Points on a hilly landscape, in no order, each with its height.
From any point a ball rolls to the lowest of the 2 points nearest to it. It stops when none of these is lower. Distance is the straight distance between rows; heights are no part of it.
Dazif: [-20   1 -15  -7  19  -8  22 -16  12 -14   6  15  17  -8   0  13  -7  13
  -5  19 -12   7]  h=3.41
gud: [-11   4   1 -22   2  -2  22  -9   0  -5  31  15   0  11   5  -6  -1 -13
  -8  19 -17  15]  h=4.09
riren: [  4  10 -17  -4 -29 -17  12  -1 -26 -20  10   0   7  29   8  -8  12  -3
  -7  -5  -2 -14]  h=1.71
gep: [-23 -20  10 -16  -5  -2  24   1 -18 -32  18   2  -3  17  17 -17  10 -16
   2   7  -5 -14]  h=3.56
sazig: [  6  10   0  -5  15   3  -9  -5  18   8  -4   5   2 -21 -22  27   8 -28
 -18  10   8  -6]  h=2.31
Teni: [ -8   8  -9  -6 -14 -28  13  -8 -19 -24   2   5  -2  21   0 -10   5  26
  -5   3   2 -10]  h=0.28
Bav: [-11 -21  -6   2 -21  -9   3   3 -31 -27  15 -10 -11  31  10   0  13   6
  13 -13   2  -7]  h=4.64
gan: [ 10  12  12  13 -10  23  -2  -2   6  24  -9 -15   2   0 -14  -5 -14  -4
  -5  -5   2   6]  h=3.86
sas: [-10  -7  12  -2 -10   1  12   6  -4  -7 -21  -4  -3 -36  -2 -15   4  -6
   4  10  -3  -6]  h=5.18
nim: [ -4   8  -3   5  22 -23   5  -4  15  -8  11   5   1 -24  -1 -10   7  -7
   6  18  -2   8]  h=5.74
kisa: [ 10   5  -5  -3 -15 -14   5  -2 -13 -14   4 -12  -8 -13  -2  -3  -4  24
   1   1   6  10]  h=4.66
lelu: [ -4  -7  -7   2 -34  -5  -6  16 -12   2  -2 -16  -5  23   4 -16   0  19
  -3 -35  -4 -30]  h=2.73
neb: [ -9   5  12 -17   9 -11  17  -4   7 -14  17   4  10 -23   5 -14  13 -12
   1  14   4   0]  h=5.42
sereg: [ 18   6  12   8  -5  -1  -7  15 -13  17  16 -19 -19  20   7   7  -4   8
  15 -15  22   4]  h=6.28
sige: [ -8  -9 -12   6   2   5   2  -6   5  -2 -19   5  -1 -29  -6  19  -8  14
  -1   4 -15  11]  h=1.87
bam: [  0   2  20 -16  -1  -2   7  13  -1   5  16  -1  -8 -15  -1 -15   5 -15
  -3  15   1   4]  h=5.00
leta: [  0 -14 -14   6   9   6 -12   4   7  -6 -32  -2  -2  -9  -3 -16 -18  14
   2 -25 -16   2]  h=2.32
bivet: [ -7  -1  -8 -10  21  -8  32 -14   3 -16   8   0 -14  -8  12  17  -2 -15
 -24  13   0 -12]  h=4.91
situ: [-22 -10  -8 -21  17 -20  32  -9  -1 -30  14   7 -18   0  11   6  -1   3
  -6  10  -6 -12]  h=4.53
fon: [  6   4   3  -3  13 -12   9 -17  12  -2 -30   5 -13  -9 -12  -2  -3  -6
   7   6   2 -14]  h=3.17
dafu: [  3  -5 -14  -5 -19  -4  18  17 -16 -10   2  -3  16 -11 -11 -12 -13  -3
   1   9  -7   5]  h=1.94
vogo: [-19 -11   6   9  -9  -1  27 -16  -6  -3 -12   4  10   0  -7  -7  -7   5
   6  22  -4  -9]  h=3.63
mes: [ 12  33  -1   2  -7   6 -14  -7  18  20  -4   3   3 -13  -4   3   9 -14
  -6   3 -10   4]  h=2.09
livug: [ -3   0  -3   9  36 -16 -13 -10  25   1   6   5  -7  -2  -5  -6  -1   6
  -5   7   4   4]  h=5.49
liko: [ 14  -6   5   9   0  -7 -20  14   7  13  -3 -21   7 -10   0 -12   7  -1
   6 -36  20  -9]  h=2.56
tizu: [ 13  -3   1   6 -18  30 -10  20  -7  15 -10 -13  -7  -5  13  24 -10  -1
  17 -17   0   5]  h=6.75
Rabe: [  6   7   1  11  -3  21 -15   2   0  12 -24  -5   5  21   8 -14 -12  22
  -4 -26   2  -6]  h=2.85
Zem: [  2  -8  -2 -19  18   1 -22   7  25   4  15   4   3 -22 -11  13   0   3
 -12  -4   0  15]  h=3.51
nuko: [ -3   0   7  18  14  28 -19   5  13   5   2  -5  12  -8   2   0  -4  -6
  -2  18   2  19]  h=5.15
nabap: [  2  13  14  12   9  37 -14   0  18  12  -8 -16   3 -14 -27   1 -19 -14
 -12  12   3  18]  h=4.56
Pize: [-10 -12   5  -5  17   6  15  -9  14 -14  -2   0  -2 -32   0  19  -6   4
  13  20  -1   8]  h=0.87
firi: [ 18  18   1  16   4  -5 -23  14   7  29   8 -14  -8   3  -1 -12   4  -6
  -2 -34   9  -9]  h=1.83
Kalev: [  5  -4  -4 -17 -19 -11   9 -19   6  -6 -26   2 -14  -2  -7   3  -4   8
  12  -6  -7 -16]  h=2.20
ket: [ 12  35   8   2  -7  23 -15   2  11  26 -27   3  -7  -7 -13   5  -7  -7
  -2  -8 -10   8]  h=2.97
nopar: [  5 -10 -12  -2  14  -6   2   1   7   4  -3   1 -20  -8 -14   1 -16  -4
 -19  -4 -10   0]  h=5.81
vuzef: [  5  -6  15   3  -6   9  -4  10 -23   3   7 -10 -20  15  21   5   3   8
  -4   1  15   5]  h=6.73
degem: [-11 -20  19 -24  -6   2   9   4   0  -6  16   5  -8   5  13 -18   6 -17
  11   4 -13  -5]  h=4.31
buki: [  5   5   6   0 -14  -4  -1  21 -29   9  23  -2  -6  28  12   9   9   0
  27 -15   9   4]  h=5.84
Gom: [ -5 -14 -16  -2 -33  -4  -3   4 -17 -17   6 -15  -2  35   8   2  -3  23
  10 -27  -5 -15]  h=3.82
Rimul: [ 21   0   3 -19   4   2 -12  -5   6   4  19   0 -11  18   5  24   2   0
   8  -8  12   9]  h=4.65
manil: [ -2  -1 -14  -1 -30  -6  16 -15 -10  -2   2   4  14  17  -1  -4   1   0
  -9  -2 -10 -10]  h=2.70
sesib: [  3   7   4   9   9  13 -19   6   2  15 -16   8  10   7   5   1   5  12
 -17 -12   9  -1]  h=3.95
guzaz: [  0 -14  13   0   0  -1 -25   8   3   9   3 -11  -6  -7  14  -4  11  18
  10 -21   8   0]  h=3.37
Pef: [ 19  10  -5   4   5  -3 -19  11   8  22  13  -4  -7   4  -2  -7   5 -23
 -18 -11   2  -2]  h=0.91
vola: [  8   2  -1  -3 -13  13  -9  15  -9   5 -23   4   1 -14   6  18   3  -4
  17  -3   0   2]  h=6.30
muza: [  5  14   7  -2 -11  -8   1  -9   2  13   4  -5   2 -14 -18   8  -1  17
  -6   4   8  10]  h=3.97
suteg: [-11  -5 -14  -7 -12 -10  33   0 -15 -28  -8   5  14  -5  -4  -4  -8   1
  -2  20  -5 -11]  h=2.84
koriz: [ -4   2   7   7   8   8  -4  10  -5  -3 -33  -2  -5 -10 -10 -27 -15  16
  -9 -10  -5   4]  h=3.16
Lok: [ 11  10  10  18  31  -2 -19 -12  13   3   1  -8 -12  11  -2   2   5  -3
   3  14  21   2]  h=5.04
Miza: [ -7  12   3  12   1   5   1  -2 -10  -3   0  12  17   0   7  -5   4  20
 -19  21   3  11]  h=5.39
rugis: [ -3  -4 -15   8 -19 -12  -9  21 -22 -11   1 -11 -12 -11   9  -7   3  20
  -1  -7  -8   1]  h=5.40
mul: [  4 -25  -8   9   6   0   1  -7   7   6 -10   1  15  15 -10  12  -9  -6
  21  -4   5  -3]  h=6.93
Tosur: [  2  -3  -5  -5  13 -17   5 -13   3   0   3   8 -22 -10   7   9  10 -13
 -19   5  -3 -13]  h=5.27
vumu: [ 15  19   8   4  23  10 -20  -6  22   1 -16  -5 -17 -10  -4   4  -2 -16
  10  13   7   4]  h=4.58
povap: [ -6  -4  23  -7  -6  13  19 -11   3 -10 -15  -5   5  -8   2 -18  -7   4
   6  16   5  -2]  h=4.42
nizo: [  2   7  -6   4 -20  10 -13   8  -5  17 -22 -11 -15  18   9 -13 -11  17
  -4 -45  -9 -28]  h=1.12
mevu: [  6  -3  18   5   4   1  -2  -4  -1   7  12 -13   4  -2 -11  10   3   2
 -10   7  27   4]  h=3.38
tad: [  2  -9  12   6  22  15   5   5   4  -4 -20  -6   4  -5 -12 -19 -19  -6
 -15   3  10   0]  h=1.91
tazev: [ -7  -4 -18   2 -27  -8   3  13 -40 -10  21   4  -1  29  10  15  18  -4
  17 -13  -5   2]  h=5.28
simak: [  7   2  -3  -6  -3   6 -18   5   9  14  28   2 -15  11  10   8  -2  -1
  11  -4 -14  23]  h=5.25
damup: [-18 -15  -9 -13  18 -20  21  -8   8  -4  18   8 -14  -6 -10  11  -9  13
  -7  11  -8   2]  h=3.99
Rom: [  5  20   1 -21  25  -5 -17   7  24   6   3  13  -2 -19 -27  14   2 -10
 -13   6   6   8]  h=2.87
voti: [  7   9  17  -1   7   6  -2  -2  11   3 -31   3 -15  -7   5 -14   3 -14
  16   9  -1  -7]  h=3.91
sapo: [-21 -10   4   2   5 -17  21 -11 -19 -30   4   9  11  14  18  -9  24  -8
  -1   5   8 -19]  h=2.86
zap: [  3  19  -1  12  26  11  -8  -5   7   1 -11  12  17   4  -5  -1  -5  12
 -27  15  10   9]  h=4.76
vuvig: [-23  -8  -8   7  17  12  15 -17  14   1 -10  10   6 -21  -6  17 -12  12
 -23  12 -13   2]  h=2.74
bop: [ -8 -17   1  -3  10  -6  18 -13   0 -13   9   5  -4  -4   5  19   2 -15
  18  18  -4   4]  h=1.60
motin: [  5  -2  -4  12   4  17 -14   1  18  20 -19   7  32  15 -15  15 -11   0
  18  -9   4   0]  h=6.55
sanug: [-13   0  11   4 -15 -11   7  -4 -22 -13  -7   6  10  14  12 -17  17  16
  -3   6  10 -17]  h=1.82
Zulo: [ 15  -4  -4   5   6  -1  -8  -1  10  11   7  -5   7 -16  -9   8   9 -30
 -29  -4  10  -9]  h=1.76
Sodek: [  4   6 -14  14  -8  -5  -7   9 -11   6   8   7  13  14  11  -5   5   1
  11  -4  -8   4]  h=3.55
sud: [  5  18   1  27   0  28 -27  -1  12  15  11 -13  21   2   8  10   3   6
   8  -2   9  17]  h=5.66
Pavev: [ 10  -4  -4  -1   8  -2  17  11  -5 -10 -17  -3  15  -9 -21 -13 -19  -3
  -1   5   9   3]  h=0.85
non: [  3   2   0  -2 -21  -5   3  10 -17  -3 -28   4  -3 -20   6   3  14 -13
   9   1  -3 -18]  h=5.80
foma: [ -2 -14  10   9  20   4   9  -4  -1  -5   5  -4   8   4   3  -5  -2  -5
 -18   9  14  -3]  h=2.78
Tos: [-10  -8   8  10 -18  -3  -8  28 -31   5  -2  -7 -20  10  13  -8   5  20
  -5  -7   2  -9]  h=6.15
gogiz: [-13  -7 -10  -8 -17  -4  22 -20  -7  -8  28  12  13  18   1  -7   2 -16
   3   8 -20   5]  h=3.52
gemig: [  7   5  -8   1   6 -23   1  -8  -3  -1  15  11   2  15   0   1   9  -7
  17   5  -1   4]  h=2.81
situb: [  7  18 -18  10  -2   1 -12   9   7  16   0  15  17  -4   2  -5   3 -10
  -2   2 -17   9]  h=2.92
rafi: [ -3   2   6 -23  -7  12  -1   3  -1   4  29  18   8  18   6  -2  -3   1
  14   8 -14  26]  h=4.79
Kasi: [ -4  -2   8   0   9  -2  -2 -17  10   0  25   6   2   8  -4  15  10 -18
  20  15   0  13]  h=2.19
kavon: [  5  -2  -6  18 -10  22 -12  -6  13  16 -10  -3  25   5  12  10   3  -1
  16 -15  -4   2]  h=6.14
leg: [  2  -4 -10  -5 -12 -10  -6  -6   9   5 -12  -3  -7  -1  -8 -15  -9  20
   5 -22 -13  -5]  h=0.62
Nisuk: [  3 -11  -3 -25  11  -7 -12   8   9  -2  22  14   7  -2   1  19  11  -7
   0  -4   2   9]  h=4.08

Call two points neighbours if one is among the 2 nearest of the other. Go from one point of each pair to the other, from neighbour to neighbour, staying as low as possible. Name the highest point that can't be avoided.
Pize and mes => Sodek
Pavev and leg => koriz
Teni and Pef => simak

Write out the way that a ball takes from each point below.
livug => Lok vumu voti fon Kalev leg
simak => Rimul Nisuk Zem Rom sazig Zulo Pef
neb => bam degem gep sapo sanug Teni
rafi => gud gogiz manil riren Teni
